Each row is a point on a landscape with many valleys, with its height.
A ball rolls from a point to the lowest of its 2 nearest points, and stops where none of them is lower. Distance is the straight distance between rows; heights are no part of it.
K_861 h=21.4: [-0.93  3.39  1.18 -1.52  0.99  2.23 -2.26  0.20 -0.57  0.40 -2.57  0.64
 -0.79  0.74  0.51  0.28  1.80  2.88  0.50  0.59  0.38 -4.86  1.57 -0.37
 -1.69  0.65 -2.17  1.74 -1.44  4.04 -0.46]
K_407 h=30.5: [-0.05  1.37  1.43 -1.11  0.89 -0.20 -2.00  0.62 -2.33 -0.08 -1.37  0.16
 -2.07 -0.31 -0.18 -0.47  1.62  1.03 -0.27  0.22  0.82 -4.21  1.22 -0.51
 -1.63 -0.62 -0.41  2.02 -1.23  1.19 -1.21]
K_750 h=56.4: [-1.12 -2.43 -0.90 -0.41  1.25 -0.21 -1.54  0.27 -0.53 -0.82  0.69 -0.43
  0.70 -2.61 -0.45  0.36  1.44 -1.00 -0.90  1.43 -0.58  1.88 -2.13 -2.25
  1.08 -0.76  4.34  1.15  0.31 -1.33 -0.12]
K_70 h=69.7: [ 0.48 -1.84 -1.65  1.02 -2.32  0.05  2.27 -0.92  2.51 -0.03  2.20 -2.66
  1.75  1.62  1.11 -1.22 -2.50 -3.49 -1.29 -1.44 -0.57  1.37  1.48  0.82
  0.21  0.81 -0.42 -1.97 -0.20 -3.48  0.02]
K_926 h=28.9: [-0.37 -2.83 -0.59  1.25 -1.62 -1.14  0.06  0.65 -1.72 -1.65  2.18 -1.52
 -2.41 -0.84  1.14  1.66 -1.53 -2.96 -1.10  0.30 -1.02 -0.91  0.91  0.15
 -1.11 -0.21  0.30  0.12 -1.20 -2.34  0.19]
K_246 h=54.1: [-0.51  0.57 -0.88  0.12 -0.28  2.16  0.73  1.39  2.62  1.91 -0.86  0.25
  0.36  0.96  1.50 -0.84 -0.50  0.11  2.09 -0.16 -0.08 -1.36  0.69 -0.38
 -0.93  0.95 -0.63  0.29 -1.22  0.41 -0.44]
K_545 h=26.2: [ 3.17  2.43  1.00  2.42 -2.72  1.26  1.04  1.31  0.51 -0.66  0.29 -1.60
  1.78  0.65  1.93  0.30 -0.12  2.42 -0.65 -1.14 -2.93  2.72 -0.49  0.20
  0.72 -0.55 -0.47 -2.70  0.19 -0.92 -0.05]
K_137 h=61.2: [-1.32 -0.17 -0.23  2.67 -0.29 -0.25  1.25 -0.93 -0.04  1.49 -0.74  0.24
 -0.84  1.61  0.73  2.57 -0.69 -0.79 -0.19 -1.35  0.52  0.18  0.29  0.94
 -0.54 -0.52 -1.69 -0.62  0.31  0.00  0.98]
K_573 h=40.5: [ 0.36  0.64  0.38  0.40  0.84  1.11 -0.64 -0.84 -0.59  0.98 -0.67  0.44
 -0.72  2.55 -0.26  1.18  0.77  1.20  0.29 -0.57 -0.95 -4.14  1.37 -0.49
 -0.96 -1.01 -2.79  0.01  0.52 -0.96  1.02]
K_948 h=44.6: [ 0.93  0.23  0.55 -2.77  2.18  0.03 -2.42  2.74 -0.84  0.92 -0.29  2.02
 -0.61 -2.61 -1.00  0.81  2.43  1.70 -0.51  1.25  1.08  2.33  0.50  0.81
  0.70 -1.00  0.96  0.62  0.63  3.23  0.35]
K_21 h=53.8: [-0.96 -1.34 -0.41  1.48 -0.60 -0.43  1.30  0.56  2.14  2.10  1.18  0.62
  2.95 -0.15  1.04  0.55 -1.20  0.87  1.18 -1.79  0.38  2.19 -1.47 -0.40
  1.11  0.72  2.02 -1.29  1.50  1.04  0.85]
K_180 h=25.7: [ 0.61  2.90  0.08  1.82 -1.78  2.93  1.38  0.03  1.58  1.13 -1.76  0.02
 -0.61  3.77  0.73  0.17  0.22  1.69  1.22 -1.85 -2.17  0.39  1.11  0.51
 -0.01  0.19 -3.36 -2.11 -0.11 -1.40 -0.41]
K_101 h=41.0: [ 0.75 -0.05  0.85 -1.48  1.19  0.22 -2.06  1.50 -0.18  1.48 -0.19  1.27
  1.20 -2.69  0.81  0.85  1.95  1.31 -0.70  1.23  0.39  0.01 -0.12 -0.95
 -0.24 -0.65  1.64  0.41 -0.14  2.69  0.65]
K_122 h=51.1: [ 2.01 -2.03  1.31 -3.33  1.48 -2.50 -3.49  1.60 -3.13 -0.38  2.51  0.39
 -1.94 -5.24 -0.85 -1.92  0.96 -0.76 -2.58 -0.29  0.16 -0.64  0.35  0.80
  1.18 -2.03  1.22  1.15  1.34  0.32 -1.15]
K_29 h=51.5: [ 1.45  0.05  0.46 -0.38  0.37 -0.35  0.71  1.72 -1.87 -1.49 -1.37  0.39
 -1.72 -0.42 -2.24 -0.59  0.66 -0.94  1.45  3.23 -0.72  2.68  0.42  0.03
  0.50 -0.58  1.84  1.72 -1.98 -2.31 -0.79]
K_532 h=55.2: [ 0.69 -2.16 -0.49  1.71 -1.61 -1.08  0.85 -1.35  2.45  1.34  3.29 -0.61
  3.78 -1.19  2.03 -0.51 -1.62 -0.53 -0.60 -1.97 -0.85  0.49 -1.70 -0.75
  0.59  1.14  1.21 -3.18  1.84 -0.02  1.18]
K_929 h=47.8: [ 2.14 -1.92  0.55 -4.13  0.75 -1.15 -2.61 -0.80 -2.34 -2.97  3.05 -1.09
  0.56 -3.48 -1.58 -1.77  1.22 -2.50 -1.70  2.24 -1.54  0.53  0.00 -2.82
  0.58 -0.83  2.47  2.04 -0.78 -2.18  0.29]
K_432 h=62.2: [-0.74 -2.45 -1.79  1.88 -0.95 -2.27  0.72 -1.05 -0.91 -2.85  2.71 -2.78
  0.71 -1.21 -0.96  0.59 -1.26 -4.10 -2.35  0.32 -0.09  3.76 -1.18  0.39
  0.06  0.89  3.34 -0.68  0.93 -2.46  1.20]
K_949 h=39.9: [-3.89  0.84 -0.15 -3.22  1.97  0.80 -0.53  1.34  1.46  1.92 -2.03  2.41
 -0.46 -0.42 -0.64 -1.36 -0.56  2.50  1.94 -0.41  2.95 -1.56 -0.20  1.44
 -0.43  1.46 -0.13  2.56 -0.62  4.95 -1.53]
K_869 h=10.8: [ 1.36  2.48  0.93  2.21 -2.24  0.94  0.65  0.05  1.79  1.12 -0.37  0.01
  2.47  0.57  2.67  0.91 -0.41  2.88 -0.16 -2.60 -0.71  1.93 -1.75 -0.34
  0.61 -0.22 -1.53 -2.74  0.38  1.49  0.78]
K_561 h=30.9: [-2.27 -0.01 -2.09  1.51 -0.36  1.37  0.91 -3.49  2.58  1.58 -1.68 -0.88
  0.07  3.03  2.12  0.52 -0.51 -0.84 -0.19 -1.48  1.62 -3.86  1.03 -0.51
 -0.94  1.35 -2.20  0.03  0.68 -0.57 -1.63]
K_67 h=60.3: [ 3.21  0.87  0.76 -2.09 -0.21  1.42 -0.31  1.41 -0.32 -0.40  1.05 -0.39
  0.97  1.17 -0.15 -0.85  0.50  0.04  1.34  1.99 -2.86 -0.93  2.84 -1.04
 -0.05 -1.07 -0.80  0.42 -1.48 -1.90  0.62]
K_488 h=30.8: [-2.18  3.46 -0.70  1.24 -0.98  2.43  1.05 -2.00  2.24  2.64 -2.32 -0.11
  1.59  2.89  2.88  0.31 -0.11  2.06  1.46 -1.51 -0.37 -1.19  0.38 -0.94
  0.15  1.02 -2.06 -0.07  0.28  1.76 -1.80]
K_408 h=62.7: [-1.29 -0.69 -0.96  2.87 -0.21 -0.62  2.41 -1.52  1.31  1.75 -0.38 -0.27
  0.44  2.40 -0.57  1.50 -1.64 -1.16 -0.39 -2.63  0.99  2.23  0.03  2.64
  0.72 -0.27 -1.66 -1.41  1.92 -0.34  1.43]
K_892 h=13.6: [ 0.44  3.83 -0.50  1.27 -2.73  3.92  1.73 -0.36  3.09  0.85 -1.49 -1.05
 -0.64  3.73  1.86 -1.71  0.44  2.48  2.02 -2.12 -1.30  0.35  1.70  0.24
  0.05  1.48 -3.71 -1.87 -0.11 -0.88 -2.58]
K_425 h=32.8: [-1.67  1.70 -0.82 -1.24  0.74  0.03  1.22 -0.58  1.42  1.69 -0.58  1.96
 -0.53  2.81 -0.93  0.09  0.52  2.42  3.06 -0.78  1.69  0.19  0.46  0.42
 -0.85  0.51 -2.57 -0.86  2.30  2.18  0.58]
K_983 h=57.9: [ 1.95 -1.46  0.16  0.54  1.28 -2.94  1.13  1.45 -1.59 -3.17  2.44 -1.14
  0.30 -2.32 -2.49 -1.20 -1.00 -2.26  0.89  2.62  0.51  3.37 -1.60  1.14
  0.53 -0.01  2.77  0.63  1.54 -1.44  1.54]
K_46 h=55.1: [ 3.37 -0.38  1.27 -0.44  0.50 -2.03  1.35  0.94 -2.78 -3.75  0.53 -0.35
 -1.17 -1.03 -2.91 -0.86 -0.07 -1.89  1.02  4.28 -0.65  3.43 -0.11  0.51
  0.51 -0.96  1.38  1.19 -0.58 -2.18  0.34]
K_493 h=59.8: [ 1.32 -2.44 -0.56 -0.28  0.16 -2.41 -0.52 -0.28 -1.95 -4.45  3.79 -1.78
  0.40 -3.35 -0.93 -0.53 -0.79 -3.41 -1.26  2.21 -0.73  2.30 -2.12 -1.14
  0.16  0.17  2.78 -0.01  0.74 -2.03  1.23]
K_848 h=62.6: [ 1.16 -0.96 -0.55  2.23 -1.05 -1.82  2.24 -0.83 -1.39 -3.38  0.59 -1.97
  0.36  0.23 -1.89  0.75 -0.88 -3.47 -1.40  2.54 -1.44  4.41 -0.04  1.01
  0.90 -0.07  2.45 -0.09 -0.12 -3.48  0.30]
K_138 h=41.9: [-1.26  2.14  0.63  3.41 -0.57  2.49  0.24 -1.85 -0.23 -0.31 -3.38 -1.49
 -1.28  3.46 -0.23  0.92  0.51 -0.86 -1.19 -0.91 -0.44 -4.19  2.03  0.85
 -1.24  1.64 -1.96  1.16 -2.32 -1.45 -0.61]
K_825 h=55.6: [ 1.57 -2.32  1.12  0.49  0.98 -1.80 -2.11  0.71 -2.76 -1.86  2.06 -0.07
 -1.30 -4.23  0.39  2.10  0.63  0.03 -1.99  1.22 -0.82 -0.22 -2.04 -0.17
  0.35 -1.73  1.58 -0.04  1.32  0.57  1.68]
K_851 h=51.3: [ 2.31 -2.96  0.40 -3.60  0.92 -0.41 -3.70 -0.13 -2.74 -4.14  3.20 -1.56
 -0.08 -5.10 -0.91  0.49  2.20 -1.52 -2.64  3.63 -1.55  0.90 -0.76 -2.32
  1.93 -1.17  3.74  1.03  0.38 -1.42 -0.60]
K_744 h=58.0: [-1.72 -0.81 -0.96  1.09 -0.58  0.27 -0.52 -0.33  0.59  0.29 -0.09 -1.10
  0.39 -1.32  1.30  0.66  0.23 -1.34 -1.12  0.29 -0.82  0.03 -1.25 -2.16
 -0.21  0.60  3.30  1.17 -1.32 -0.99 -0.39]
K_400 h=38.0: [-2.73 -1.34  0.46 -2.11  1.09 -0.66 -0.99  1.21  0.15  2.32 -0.32  2.26
 -1.72 -2.13  0.78 -0.75 -0.95  1.68  1.20 -1.38  3.11 -2.64 -0.78  0.69
  0.19  0.24 -0.02  2.28 -0.31  4.02 -1.57]
K_143 h=58.3: [ 1.62  0.30  0.48  2.37 -1.84 -1.26  2.06 -1.57 -1.92 -2.65 -0.38 -1.84
 -0.58  2.16 -2.02 -0.13 -0.26 -3.30 -1.17  2.14 -1.76  2.34  1.71  1.05
  0.03  0.21  0.59 -0.06 -1.64 -4.17  0.33]
K_945 h=45.2: [-0.74  1.28  0.79  2.30 -0.62  0.79 -0.10 -1.96 -1.56 -1.22 -2.39 -1.76
 -2.23  2.80 -1.27 -0.73  0.47 -1.94 -1.34 -0.19 -0.52 -4.09  1.93  0.27
 -1.76  1.33 -0.94  1.98 -3.12 -3.11 -1.22]
K_630 h=36.6: [ 1.71 -1.51  0.53  1.46 -1.04 -1.73  0.05  0.46 -3.31 -3.61  2.09 -1.63
 -2.09 -0.93 -0.28  1.93 -0.68 -1.97 -1.40  1.81 -1.72 -0.36  0.48  0.36
 -0.94 -0.96  0.58  0.08 -0.74 -2.46  0.88]
K_231 h=29.4: [-2.32  3.16  0.80 -3.24  1.59  1.28 -2.09 -0.70 -0.40  0.71 -2.83  2.37
 -0.40  0.86  0.21  0.18  1.05  2.99  0.84  0.33  1.62 -3.17  1.00  0.34
 -1.53  0.25 -3.25  0.92  0.01  5.50 -1.28]
K_31 h=38.9: [ 0.65 -2.13 -0.42 -1.90  1.83 -0.96 -1.14 -0.98  1.00  2.08  1.88  1.18
  1.36 -0.84 -0.07 -1.08  0.32 -0.18 -0.46 -0.57  0.24 -3.10  0.43 -0.57
 -0.67 -1.00 -1.15 -0.74  1.97  0.27  1.23]
K_813 h=48.0: [ 0.10  1.56  0.39  0.07  0.24  0.56  1.23  1.59 -0.05  0.05 -2.52  1.03
 -1.27  1.45 -2.11 -1.49  0.82 -0.44  1.40  1.55 -0.44  1.53  0.36  0.39
 -0.30  0.39  0.32  0.84 -2.42 -1.45 -0.49]
K_955 h=45.3: [-1.44  0.19  0.13 -0.34  1.07 -0.93  0.80  2.20 -0.43  0.33 -2.04  1.36
 -1.91 -0.25 -2.10 -1.96  0.02 -0.19  0.86 -0.13  2.17  0.27 -0.54  1.04
 -1.11  0.14  0.85  1.51 -1.79  0.24 -0.76]
K_859 h=26.3: [-2.19 -2.64 -1.18 -0.82 -0.29 -1.18 -1.28 -2.48  0.14  0.55  1.01 -0.27
 -2.28 -1.28  0.95 -1.24 -0.41 -1.56 -1.58 -2.05  1.68 -4.79 -1.09 -1.44
 -1.84  0.64 -0.70  0.58 -0.64 -0.97 -0.98]
K_742 h=57.0: [ 1.75  0.86 -0.33  0.01 -0.86  2.76  0.62  1.04  1.18  0.37  0.05 -1.32
 -0.17  1.68  1.32 -0.57 -0.13 -0.51  1.79  0.92 -2.47 -2.12  2.44 -0.93
 -0.39  0.21 -1.31  0.75 -2.01 -2.41 -0.23]
K_748 h=39.1: [-1.71  2.21  0.71 -1.38  1.37  0.37 -0.69 -0.59  0.78  2.30 -2.10  2.62
  2.67 -0.11  0.88  1.01  0.42  2.93  0.29 -0.24  1.31  0.91 -2.03 -0.96
  1.32 -0.34 -0.25  0.26  0.05  4.90  0.61]
K_998 h=19.3: [-0.08  3.52  0.29  1.07 -1.05  0.24  1.51 -0.17  2.26  1.12 -1.48  1.14
  2.43  1.32  0.94 -0.39 -1.00  3.04  0.44 -2.84  1.09  2.88 -2.43  0.37
  0.36  0.35 -1.69 -2.63  0.96  2.70  1.23]
K_135 h=40.2: [ 2.80  1.57  0.23  1.99 -2.68  0.80  2.55  1.90 -0.20 -2.63  0.43 -1.88
  1.30  0.97  0.59  0.35 -0.77  0.34  0.05  1.38 -3.25  5.28  0.13  0.95
  1.61 -0.33  0.74 -2.18 -0.12 -2.75 -0.92]
K_170 h=44.3: [ 3.08 -1.05  1.61 -0.45 -0.68 -1.19 -0.55  0.00 -3.72 -4.64  1.23 -2.07
 -2.42 -1.47 -1.58  0.37  0.07 -1.88 -1.42  2.39 -1.92 -0.95  0.26 -1.22
  0.37 -1.07  1.41  2.33 -2.78 -3.09  0.23]
K_840 h=42.6: [-1.60 -1.62  0.38 -0.84  2.08 -1.37 -0.04  1.16  0.66  1.91  0.58  2.81
  1.21 -1.52 -1.69 -0.19 -1.57  1.69  0.99 -2.06  3.07  0.29 -2.16  1.39
  0.92  0.46  1.05  0.65  1.07  2.93  1.85]
K_82 h=37.1: [-0.51 -2.26 -1.21 -0.77  1.80 -2.20  0.55 -1.35  1.29  2.28  2.33  1.06
  1.13 -0.05 -0.45 -0.60 -0.81  0.27  0.92 -1.07  2.08 -1.53 -0.57  0.31
 -0.78  0.05 -0.76 -1.00  3.38  0.65  1.61]
K_397 h=29.1: [-1.78  1.82 -1.40  0.00 -0.30  1.47  2.32 -1.49  3.64  1.15 -1.76  0.98
  0.16  4.50  0.25 -0.29 -0.90  2.37  2.59 -2.41  2.80  0.32  0.09  1.28
 -0.09  1.93 -3.72 -1.97  1.87  1.73 -0.72]
K_44 h=34.4: [-0.42  0.51  1.32 -0.19  0.57 -2.46 -1.32 -0.50 -2.89 -0.39 -0.71  0.20
 -2.28 -1.16  0.33 -0.58  0.43  0.78 -0.98 -1.27  2.31 -3.71 -0.49 -0.19
 -1.98 -1.07 -0.69  0.64  0.33  1.35 -1.23]
K_334 h=28.3: [-2.68 -2.29 -1.89 -0.02  0.51  0.04 -0.04 -3.38  1.86  1.53 -0.25 -0.17
 -0.54  1.10  1.61 -0.53 -0.81 -1.12 -0.80 -1.50  1.96 -4.66 -0.53 -1.14
 -1.62  1.17 -1.55  0.62  0.09 -0.60 -1.29]
K_338 h=48.4: [ 1.90 -1.06  1.43 -2.47  1.77 -1.18 -2.85  2.71 -2.64 -0.25  0.47  1.04
 -2.28 -3.93 -1.03  0.27  1.85  0.60 -1.44  1.16  0.42  0.81  0.92  1.02
  1.11 -2.32  1.32  1.37  0.28  1.27 -0.90]
K_732 h=53.5: [ 2.57 -2.48  0.98 -1.24  2.01 -2.48 -3.14  0.90 -3.24 -2.59  2.61 -0.85
 -1.58 -6.38 -1.00 -0.20  1.00 -0.73 -2.35  1.68 -0.36  0.73 -2.45  0.66
  1.66 -1.87  2.28  0.46  2.89  0.50  0.18]
K_357 h=24.6: [-1.44  3.12 -1.30  0.12 -1.69  3.11  1.84 -2.03  3.84  1.11 -2.27  0.10
  0.00  4.35  2.05 -1.05 -0.32  2.87  2.54 -2.48  0.90 -0.29  0.61  0.36
  0.00  1.80 -4.45 -1.98  1.50  1.00 -2.48]
K_336 h=35.0: [-0.78  0.84 -0.48  0.04  1.03 -0.96  1.20 -1.07  1.25  2.55  0.52  1.40
  1.64  1.80 -0.25  0.49 -0.04  1.98  2.08 -1.26  1.54  0.85 -0.37  0.26
 -0.30 -0.28 -1.59 -1.30  3.61  1.80  1.49]
K_310 h=44.2: [-1.86  2.23  0.11  3.11 -1.20  0.77  1.70 -1.18  0.18  0.73 -3.93  1.11
 -2.41  3.74 -1.84  0.28  0.17 -0.81  0.31 -0.77  0.84  1.49  1.31  2.81
 -1.13  1.63 -2.44 -1.17 -1.28 -0.36 -0.18]
K_476 h=39.5: [-2.82  3.09  0.03  1.43 -0.06  2.80  0.64 -1.81  1.12  0.32 -4.66  1.78
 -2.78  4.02 -0.74  0.71  0.04  0.49  1.42 -1.32  1.22 -1.75  1.08  1.70
 -1.16  1.80 -4.80 -0.44 -0.63  0.58 -0.58]
K_54 h=63.7: [ 2.43  1.44  0.20 -2.48  0.60  0.87 -0.29  2.13 -0.12  0.12  0.34  0.15
  1.51  0.03 -0.57 -1.06  2.05  0.73  1.11  2.46 -1.55  2.25  1.98 -1.18
  0.15 -0.64  1.04 -0.07 -0.25  0.10  0.41]
K_412 h=56.5: [ 0.69 -1.66 -0.30  1.18 -2.21 -0.21 -0.47 -1.76  1.58  0.94  2.68 -0.87
  2.83 -1.58  2.82  0.11 -0.21 -0.59 -1.35 -0.94 -2.49 -1.00 -1.19 -2.60
 -0.05  0.82  1.82 -2.49  0.19 -0.64  0.72]
K_875 h=45.4: [ 0.14 -1.88  0.07 -3.68  0.72 -1.55 -2.60 -0.89 -2.15 -1.22  2.82 -0.69
 -0.74 -2.90 -0.82 -2.36  1.12 -1.92 -1.49  0.38 -0.70 -1.49 -0.04 -2.60
 -0.57 -0.66  1.85  1.94 -0.77 -1.85 -0.32]
K_3 h=52.6: [-0.74 -1.42 -1.10  0.33 -0.78  0.63  1.81  2.24  2.84  1.64  1.11  0.16
  1.08  0.97  1.02 -0.41 -1.70  0.13  2.37 -0.83  0.99  0.79  0.14  0.13
  0.14  1.37  1.08 -0.55 -0.31 -0.04  0.36]
K_565 h=14.5: [-2.98  3.70 -0.48 -1.41 -0.23  0.55  1.61 -0.95  2.82  0.89 -2.11  2.09
  2.05  2.18 -0.67 -0.04 -1.73  4.09  2.13 -2.58  2.23  2.25 -2.55  0.57
  1.28  1.58 -1.40 -1.01  0.06  4.97  0.94]
K_533 h=59.5: [-0.24 -0.55  0.22  2.59 -0.05 -1.23  1.19  1.60 -1.30 -0.26 -0.07  0.48
 -2.02  0.20 -0.55  2.25 -1.12 -0.77  0.23  0.08  0.43  2.10 -0.25  2.17
 -0.80 -0.42 -0.69 -0.84  0.27 -0.03  1.58]
K_63 h=54.4: [ 0.48 -3.26  0.06 -2.23  1.63 -0.30 -2.74  1.01 -1.74 -2.17  1.45 -0.83
 -0.66 -4.70 -0.83  0.76  2.50 -0.83 -1.13  3.01  0.52  1.96 -1.40 -1.93
  2.00 -0.96  4.85  1.37  0.99 -0.80 -1.61]
K_588 h=41.2: [-1.78 -0.15  0.67 -1.94  2.36 -0.74 -1.24 -0.26  1.03  2.59 -0.59  3.34
  3.05 -1.86 -0.18  0.69  0.01  2.24 -0.11 -0.65  2.31  0.61 -2.40  0.03
  1.57 -0.03  1.02  0.49  0.61  5.10  1.20]
K_783 h=57.7: [-0.09 -1.27 -0.26  1.06 -1.27  0.40 -1.20 -0.85  1.00  1.07  0.79 -0.52
  1.41 -1.48  2.20  0.85  0.10 -0.87 -1.30 -0.41 -1.04 -1.94 -0.96 -2.55
 -0.75  0.58  1.91 -0.49 -1.28  0.20  1.17]
K_609 h=57.8: [ 0.36 -1.68  0.08  1.62  0.53 -1.15  0.00  2.24 -1.44 -0.83  1.12  0.66
 -1.31 -2.00  0.25  3.05 -0.95 -0.04  0.14  1.34 -0.33  1.95 -1.39  0.99
  0.36 -1.34  0.89 -0.60  1.17  0.56  1.78]
K_270 h=34.5: [-3.54  2.59 -0.80  2.07 -0.60  2.19  0.98 -3.72  1.86  1.72 -3.22 -0.02
  0.93  3.66  2.51  1.77 -0.85  0.68  0.74 -1.58  1.34 -2.50  0.48  0.02
 -0.27  1.40 -3.28  0.53  0.10  1.86 -1.53]
K_285 h=47.2: [ 1.34 -0.29 -0.46  1.42 -0.82  0.40  1.84  2.25  0.72 -1.14  0.58 -0.43
  1.84  0.05 -0.18  0.01 -1.15 -0.49  0.81  1.46 -2.29  4.17 -0.86  0.45
  1.54 -0.32  2.12 -1.35 -0.07 -2.22  0.36]
K_60 h=36.5: [ 0.63  1.77  0.76 -0.53  0.62  0.50 -1.71  0.82 -0.86 -0.17 -1.73 -0.14
  0.83 -1.03  0.44 -0.07  2.44  1.34 -0.94  1.60  0.29 -2.03  0.24 -1.61
 -1.05 -0.21  2.21  1.52 -1.77  1.57 -0.38]
K_523 h=35.4: [-2.84  3.87  0.49 -1.83  1.11  1.16 -0.45 -1.35  0.15  1.35 -3.17  2.68
  0.09  1.32  0.16  1.51  0.46  3.00  1.30 -0.21  1.03 -0.17 -1.09 -0.43
  0.31 -0.33 -2.67  0.90 -0.56  4.97  0.39]
K_320 h=66.5: [ 3.37 -0.28  0.22 -1.94  1.11  0.50 -1.29  1.95 -0.90 -0.97  1.58 -0.43
  1.88 -1.84 -0.46  0.81  2.05  0.31 -0.23  3.42 -2.26  2.40  1.22 -0.75
  1.23 -1.56  2.09 -0.20  1.13 -0.39  0.80]
K_753 h=42.3: [ 0.58 -2.19 -0.14 -4.24  1.75 -0.82 -3.18  0.02 -0.37  1.79  2.50  0.72
  0.96 -2.48 -0.34 -1.90  1.65 -1.07 -1.43  0.51 -0.12 -2.28  2.33 -0.99
 -0.18 -0.68  0.72  1.01  0.25  0.03 -0.55]
K_669 h=43.8: [-1.72 -1.96 -0.24 -0.49  1.55 -1.44  0.55  2.02  0.13  0.87  0.09  1.27
 -0.44 -0.76 -2.08 -1.36 -1.38 -0.03  0.74 -1.50  2.57 -0.02 -1.32  1.27
 -0.04  0.31  1.69  1.07 -0.56  0.00  0.34]
K_625 h=36.4: [-1.70 -0.35  1.09 -0.94  0.97 -2.41 -1.10  0.11 -1.63  0.69 -1.01  1.49
 -1.52 -1.95  0.57 -0.87 -0.82  1.16 -0.30 -1.64  3.58 -3.12 -1.43  0.15
 -1.26 -0.50  0.00  1.26 -0.02  3.46 -1.80]
K_577 h=48.5: [ 0.24  0.12  0.24  0.95 -0.25 -0.15 -0.32 -0.54 -2.30 -0.86 -0.68 -1.20
 -2.40  1.02 -0.84 -0.11  0.90 -1.37 -0.06  1.17 -1.40 -2.32  1.48 -0.82
 -1.06 -0.32  0.40  2.23 -2.15 -3.10 -0.94]
K_245 h=35.3: [-0.80  2.54  0.48  0.93  0.31  3.11  0.13 -1.04  0.75  0.88 -3.05  1.23
 -2.17  3.80 -0.42  0.93  0.98  1.60  1.59 -1.00 -0.66 -2.79  1.59  0.52
 -0.76  0.34 -4.50 -0.53 -0.38 -0.47  0.38]
K_263 h=64.7: [-0.67  0.27 -1.07  2.60 -2.37  0.74  2.95 -1.27  2.96  2.03 -0.49 -1.50
  1.26  3.26  1.12 -0.04 -1.83 -0.54 -0.93 -4.08  1.21  2.83  1.62  3.46
  1.23  0.54 -2.28 -2.62  1.54 -0.12 -0.48]
K_635 h=22.6: [-0.11 -3.11 -0.38 -0.76 -0.55 -1.61 -0.38  0.09 -0.99 -0.53  2.29 -0.64
 -3.21 -1.59  0.50 -0.78 -1.28 -2.14 -0.36 -0.77  0.54 -3.03  0.48 -0.27
 -1.33 -0.53 -0.73  0.62 -0.86 -2.10 -0.58]
K_646 h=50.5: [-0.02 -2.58 -0.78  0.08 -0.85  0.64  1.01  2.04  1.79 -0.26  1.97 -0.32
  2.44 -0.45  0.38 -1.13 -1.85 -1.79  1.07  0.50 -1.45  1.97 -0.46 -0.68
  1.58  0.49  2.79 -0.22 -0.64 -1.96  0.44]
K_403 h=69.1: [ 4.37  0.70  0.42 -0.05  0.74  0.57 -0.34  2.01 -0.73 -1.80  1.23 -0.90
  2.14 -1.27 -0.46  0.79  1.11  1.02 -0.95  2.96 -3.68  2.35 -0.55  0.09
  1.61 -1.71  0.96 -1.54  1.84 -0.81  1.92]
K_87 h=67.2: [ 0.06 -0.89 -1.28  2.45 -3.09  0.77  2.97 -0.12  2.57  1.21  0.74 -2.74
  1.84  2.39  1.25 -1.01 -1.97 -1.87 -1.16 -2.73 -0.60  3.45  2.05  2.78
  1.64  0.37 -0.59 -2.50  0.53 -2.01 -1.62]
K_741 h=53.3: [ 2.50  1.01  0.97  1.41 -0.98  0.08  0.88 -0.92 -2.13 -2.20 -0.29 -1.64
 -0.26  2.65 -1.84  0.08  0.75 -1.17 -0.54  1.64 -2.68 -0.52  1.61 -0.42
 -0.31 -0.23  0.10  0.46 -1.83 -4.15  0.75]

For each start below, name the point where the ball stops.
K_70 -> K_869
K_493 -> K_861
K_750 -> K_892
K_840 -> K_861
K_336 -> K_892
K_137 -> K_407
K_122 -> K_407
K_783 -> K_3

Write out the way that a ball takes from each point below.
K_741 -> K_577 K_945 K_138 K_245
K_54 -> K_67 K_742 K_246 K_3
K_669 -> K_840 K_588 K_748 K_523 K_231 K_861
K_744 -> K_750 K_63 K_851 K_929 K_875 K_753 K_31 K_82 K_336 K_425 K_397 K_357 K_892
K_432 -> K_493 K_983 K_46 K_29 K_813 K_955 K_669 K_840 K_588 K_748 K_523 K_231 K_861
